Points, in no order, along strands that fork, close into loops and pass close to each other.
Points whose rows are less than 65.9 apart are linked; no others are. Some points are linked to none.
(620): [ 11  -9 -11  31  13  -6  38  -5   2   6  19   3 -39 -32  20  -1   1  21
  18  -3  14   4  10 -12  -3 -23 -12]
(84): [  4 -30 -12  -8  40 -27 -26 -29  11   1 -26   2  14   7 -12 -31  38 -18
  -8  30 -36 -10  31  -7  -7   2 -26]
(383): [ -3   1 -10  -2  19 -27 -17 -24  15 -15 -35  18  -6  -1 -17 -19  30  -7
  22  35  -9   7   8  -4 -15  -8 -22]
(68): [ 10  44  -7   3   2  22  39 -16 -21   0  20  14 -19  -9   5 -12   4  15
   3 -34  17  10  22 -16   9 -28  28]
(812): [-15 -25  -7  10  10 -13  15  -6  -3  25  10   0 -11 -12  17  -6 -10  -4
   2  -6  -1   4   2   7  17   2  21]
(42): [  3  -7  -4  15  -9 -15  20   2  31  -7 -14  -3 -26 -18   7  19  -3  -1
  27  14   5   9 -26   1  11 -23  -7]
(732): [ -3 -46 -13   0  47 -12 -22 -37   7   8  -7  -9  10  10 -10 -31  42 -16
  -8  17 -39 -18  36   5   5   8 -25]
(497): [-16  14  -4 -19 -21  37  -2  35   8 -23  20 -15  30   4  15  35 -17  28
  -7   1  25 -41 -18  20 -21  44  18]
(877): [ 28  19  -7  -1  11 -21   2  -9  -1   0  -2  18 -15 -17 -15 -35  32 -10
  -4  16 -14  23  28 -15  -8 -28 -24]
(739): [ 16 -21 -28   1  -1  14  34 -13  -8   6  18  14  16  -3  36 -11 -33   5
 -20  -5   4 -22  46 -16 -20  19  28]
(345): [ 11 -17  -4  -6  -4  -7 -13  37  23 -15 -39 -25  13  13 -15  30  -3 -15
 -12  16  -5  12 -25 -10  17  -5  -6]
(500): [ 15 -17 -10 -13 -11  -6   3  -1  -4   1   6  34  41  20  -1   0 -13  -5
 -14  15 -12   4  43 -15 -22  21  -2]
(466): [-32 -12  11 -17 -18  20 -23  25  24   6  32 -31   8 -13  10  -5   3 -19
   2 -29  19 -43 -38   6  24  13  35]
(239): [-27  -6  12 -28 -19  29 -29  29   8 -12  20 -23  27   0   2   2  -7  -7
  -4 -19  17 -53 -34  16   4  30  21]
(642): [ -2  23  29  -5   4 -21 -14 -10  -6  -9 -21 -11  -7  20   1  40  -9  -3
  -8   2   4  -7 -25  40 -34  13 -29]
(391): [ 31 -11  -9   5 -13  -8  32   0  15  14   4 -10 -23   2  -2  11 -16 -39
 -30  -3 -13  23 -20 -23  30 -24   5]
(945): [  7  10   3  -9  -1  -1  -5  -1 -11  16  15  10 -24  -7 -28 -27  14  -9
   1 -11 -10  31   9  -8  18 -31  13]
(486): [-26 -15   5  29  -5   8  27   8  10  21  26 -11 -45 -30   9  13 -16   7
  16 -12   7   6 -22   5  22 -10  18]
(688): [ 18   0  -5   8  -2 -18  29   6  26  -2 -17   1  -5  -1   7  25  -5  -8
  11   4   5  18 -21 -14  12 -22  -5]
(519): [ -9 -25  -4   2   3 -13 -15  -7   0   2 -16  11  29  14   6  12 -15 -12
  -3  10 -14   8  -2  -1  -5  15  -6]
(455): [  6  17  -9  -5   0 -13 -21   1   9  -7 -47   3  26  18  -6  19  12  -2
  15  19   5  13 -20   5  -9  -5 -25]
(559): [-26 -25   1  -7  -4  -3  -3   5   3  19  11 -11  -4 -10  11 -12 -14 -16
  -1 -12  -1  -7  -7   4  25   5  31]
(561): [ 31 -15 -15   1   7 -11  15   8 -16  21  29  10 -35  -2   5 -51  22 -19
 -29  -6 -34 -11  48  10  12 -11 -30]
(326): [  2  17  22 -15  12 -19 -17 -22   7 -24 -38 -17 -18  26 -11  29  -4  -9
  -2  11  -5 -17 -22  34 -38   3 -29]
(713): [ 18  -9   0 -27 -37  24   2  11   1  13  17 -21   2   7  -8 -12 -28 -28
 -29 -19  -9   2  -5 -21  29  -2  30]
(781): [  3   1  11  -9 -18   2 -11  49  15   1 -13 -22 -11  13 -34  13   7 -27
 -15 -14  -3  21 -21 -11  40 -15  13]
(921): [-31   3  14  18  -7   1   9  15  10  11  10  -6 -23 -10  10  23  -7   4
  13  -4   8  -1 -33  17  23  -3   8]
(456): [ 35  -7 -11  10  19 -27  19   1  -3   9  -4  12  -4  -8  24 -37  19 -13
 -27  19 -23   1  46  -8 -13  -2 -28]
(216): [  1  -5  -5  14  10   1  28  -4  -2  18   4   8   4  -1  24   6 -24   7
   3 -22   7   6   5  -8   4   4  19]
(327): [  0  -1  12 -37 -23  17 -36  14   0   4   6 -18  22  14 -29 -29   3 -27
  -7 -31  -6   4   8 -16  24 -14  32]
(53): [-12  18  -8  -2   0  21  -1 -14 -13   1   6  11  36   6  33   2 -21  41
  15  -9  20 -19   7  16 -33  31  21]
(401): [  2  -4  -2  -3   1  -9 -17  18   9  -3 -32  -2  26  14  -6  21  -1 -13
   0   8  -3  12 -16  -1   6   3 -12]
(150): [-20  -6  -3   1  24 -10 -29 -28  11  -9 -14   3 -13   1 -27 -12  25   0
  15  23 -15  13  -4   9  -8 -10 -18]
(573): [ 25   8  -3  20  -1 -12  16  -7   7 -16  -9  15 -27 -36  -3 -22  19  22
  37  10   6   5   6 -28 -14 -34 -22]
(714): [ 18  31   4  -8  -3 -11 -11   4  15 -15 -26  17  -1   8 -35  -2  25   5
  29  10   9  39  -8 -10  -5 -38 -16]
(174): [-21  10  14   8  -4   6   5  18  -1   4  -2 -10   6   7  17  28 -12   3
   2  -9   6  -8 -30  19  16  19   5]
(548): [  8  25 -16  20  12  15  51 -10 -24  -1  25  13 -29 -14  17 -10  10  29
   4 -33  19   0  36 -16   2 -29  14]
(45): [-33 -31  15   1 -15   1 -13  19  21  18  16 -26 -34  -9 -26 -11   1 -28
   0 -23  -1  12 -15  -8  37 -28  19]
(769): [ 41   3  -8   7 -14 -10  36  -1  16  -9 -16  -6  -5   5   4  21 -10 -25
 -14   5  -3  21 -14 -29  17 -26  -6]
(870): [  1  41   8   3  -3  14  28   3 -12   4   4   8  -1   2  -1   8   6  18
  15 -32  16  20   9 -15  11 -20  19]
(834): [  6 -26   2  -7  -9  -1 -21  46  20 -10 -31 -33  10  13 -33  22   3 -33
 -22   7  -8  12 -19 -16  32  -4   7]
(125): [-16   0   8  -7 -22  15  -8  44 -16 -22   0 -22  15  11 -16  51 -15   9
 -24  24  16 -31 -24  13  -5  57   0]
(835): [  0  22   8 -16  -6 -11 -24 -15   8 -34 -59 -19 -16  27 -22  27  15  -3
   9  25  -1  -3 -31  29 -16   9 -26]
(439): [ -1  -9  15  -6 -25   1 -11  26  18   7   3 -18 -29   4 -37  -5   9 -31
  -8 -13 -12  33 -22 -12  35 -35  12]
(122): [ 18  -5 -12   2   2   9  37  -7 -11  12  16   8   8  -3  23  -4 -26   0
 -12 -23   1  -8  24 -16   0   6  31]
(711): [  3  16  -8  18  27 -25   6 -33 -19   2  -9  24  20   2  42   9   8  19
   4  17  13  -7  12  10 -30  26 -29]
(315): [-31  30  12   3   6   4 -17   8  -7  12  -2  16  -9   1 -16  -4  16  21
  33 -13  15  26  -8  13   3 -10   2]
(385): [ -7 -11   2  25 -10  -6   5 -13  20 -11  -4  -6 -34 -35  -1   9  -7  11
  35  26   4  -3 -27   5  -1 -17 -14]
(772): [ 17  41  -1 -33 -16  37 -17   9   3   2  24  -3  28   4  -6 -25   0   3
 -10 -37   2   4 -11 -12  -6 -20  44]
(883): [ 42   1 -13   9 -22  13  29 -14  -6   0   1  15  19  11   8  13 -12 -24
 -36   4 -23  16   8 -38   4   8 -14]
(583): [ 10  -6 -11  -4  26 -32 -21 -18  13   0 -31  20  19   1  -7 -25  25 -22
  -3  27 -19   9  20 -14 -17  -9 -18]
(67): [ 17  19   3   4   3 -16   4  -4   8  -6  -7  19 -14 -20 -22 -14  22  10
  26  13   4  28   4 -16  -9 -35 -15]
(606): [ 14 -16  -4 -10 -25   8  11   2  -2  23  12 -18 -11  13  -8  -5 -27 -37
 -36 -17 -13  17 -12 -20  37  -6  17]
(766): [-14   0  10 -29 -11  16 -38  23  -2   4 -17   0  36  23 -27  -7   2 -11
   0 -13  -6   8   0 -11  12   0  19]
(233): [  0  -9 -13  14  27 -13   7 -23 -28   9  -3  31  28   4  39 -13  -1  24
  -1   8   5 -10  32   3 -26  35  -2]
(740): [-21  22  32   5  12 -19 -10 -14 -10  -1   7  -8 -25   7   2  24 -12   7
   0   0  11 -11 -24  43 -20   5 -15]
(79): [-11  11  21  15  -6   4  -1  24 -11  -4  -9 -15  -2  13  17  50 -21   1
 -11  -1  12 -20 -38  28   8  32  -4]
(730): [ 13  -8 -21  32  27 -27  41 -12   3   3  -2  15 -19 -15  49 -12  13  22
   0  15   5 -13  26   2 -10   1 -25]
(775): [  8   3  -2 -36 -37  24 -15  -4   2  19  26 -32   6   2 -18 -30  -8 -33
 -20 -27  -8   1  -4 -18  25 -15  36]
(759): [-35 -30   9 -16 -19  14  -9  17  18  13  16 -31  -3  -9  11  -8 -12 -27
  -6 -28   9 -32 -21   0  34  11  36]
(136): [-17  18  35  19  13 -16  -4 -15 -17   3  20  -9 -44 -17   0  18 -23  28
  13  -3  17 -15 -12  41 -39  -5 -20]
(65): [ 17  -4 -12  27   6 -15  32 -14   3 -14  -4  11 -31 -37  17  -8  12  31
  35  16  12  -5   7 -22 -10 -22 -29]
(767): [-15  -2   6  26  11  -4  -4 -13  -4   0  14   3 -35 -31   2  -1   1  19
  27  16   9   3 -19  22  -5 -15 -14]
(565): [ -9  32   5  15  13  -9   8 -32 -31   6  -1  14  15  12  37  19  -5  31
   9  -7  21  -2  -5  26 -23  27 -20]
(358): [-42 -29  21  17  -7  17 -28   6  13   5  19 -17 -40 -20 -33  -9  10  -7
  15  -9  -5   2 -24   4  24 -24   4]
(291): [  1  -1   2 -31 -21  16 -26  23  -3  -8 -10  10  47  26 -30   1  -9  -3
  -3  -4  -7  17  16 -12   3   7  13]
(347): [ -2  17  -5 -11  -1 -12 -25  -9  16 -26 -55  -4   0  17 -14  17  16   0
  25  25   0   7 -24  19  -6  -1 -26]
(428): [-19 -49   2  -1  42  -3 -23 -37  -2   2   9 -20 -10   2 -15 -28  36  -6
  -3  12 -32  -9  24  19  14  -3 -25]
(617): [ 20  14  -3 -39 -29  20 -16   6 -14 -16  -2  21  51  23 -34  -9   0  -6
 -10   0 -18  20  26 -17  -3   3  14]
(131): [ 39  13  -7   2  16 -19  10  -4  -8   3   0  14 -15  -6   4 -43  37 -12
 -24  17 -26  12  38 -13  -5 -14 -25]
(195): [-28 -28  15  -1  39  -2 -32 -41  -1   0   4 -15 -11   6 -22 -20  29   0
   1  14 -25   2   4  17   5  -4 -14]
(541): [-21   0   7 -22 -24  28 -17  43  -4 -25  22 -22  21   4 -13  28  -9   2
 -14   5  25 -51 -30  16   0  50  16]
(423): [ -8  27   7   4   7   6  11   9  -2   9  -2  13  -4   3  -6   6   7  19
  23 -16  15  29  -6  -5   6 -21   8]
(735): [-10  28   7  -2   5   8  -5 -28 -32   2   7  10  21  10  33   5 -24  36
   5 -11  19 -20  -5  32 -36  40   6]
(885): [-13  -1 -18  -9  -6  14   4 -13  -2  -2  15  19  44   7  33  -5 -27  29
   8  -3  15 -20  23   7 -36  34  19]
(685): [  4 -25  -8  -4  -1 -13 -15  -3  -7   9 -10  24  36  13   0  -6 -10 -20
  -8  11 -12   6  22 -16  -9  13  -6]
(736): [ 13  -3 -15  31  16   2  50  -5 -11  10  28   4 -40 -23  18  -1  -4  17
   0 -19  13   1  22 -17   8 -27   3]
(177): [ 27  31  -7 -18 -12  23  -1  -4 -23 -10   2  37  49  16 -10  -8  -4   9
  -6  -6  -5  19  31 -24 -15  11   8]
(628): [ 21 -23 -18  20  27 -30  20  -7  -2  12  -3  15  -8 -11  41 -21  11  -5
 -15  15  -8  -8  35  -4 -11   8 -18]
(181): [-37 -29  12  23   8  15 -34  -7  -3  -1  16 -16 -39 -30 -27 -20   8   3
  16  -3 -12   0 -12  12   9 -16  -5]
(852): [ -3  14  15  12  -6   9  -8  43 -19 -15  -7 -29   6   7   0  62 -10   9
 -23  15  16 -29 -33  17   0  43  -6]
(365): [-13   6  20  31  10   2   3 -17 -22  -1  25   0 -42 -33   6   4 -11  37
  21   9  13 -12 -18  35 -12  -5 -18]
(824): [ 24  15 -10 -15 -19  16  14 -12 -11 -13  16  35  45  18  -3 -12  -7   3
 -20   8 -16   9  51 -26 -26  19   4]
(129): [  4 -21 -25  -2  12   3   9 -13 -16   7  17  20  26  -2  37 -22 -20  17
  -3   0   5 -19  35   6 -20  35  21]
(587): [-16  12 -13 -20 -18  38   2  36  16 -20  10  -7  41  15  12  21 -23  34
   2  -5  18 -22  -4   7 -24  27  18]

How many points has the smallest loop of links through each point below? Write - if it is on no loop.
(583): 7
(423): -
(735): 7
(739): -

A fork is a point with three links, a tip a point with one. Leave the first point through the second and follow the links. Name the first fork or tip that comes.
(391), (769): (401)
(921), (174): (541)
(315), (423): (67)
(559), (812): (129)

A piece is two or more points that can be reached from each other along the links. Count, over all rows, the pieces, the separate loops (a circle has one, a figure eight two, a Y none), the forks (points with three links) and the tips (points with one).
pieces: 4
loops: 3
forks: 4
tips: 6

Name the points in between on the shortest way along the links from the first point to the second, in order.
(177), (713): (617) > (291) > (766) > (327) > (775)
(739), (239): (122) > (216) > (812) > (559) > (759) > (466)
(136), (766): (365) > (767) > (385) > (42) > (688) > (769) > (391) > (606) > (713) > (775) > (327)
(824), (347): (500) > (685) > (519) > (401) > (455)
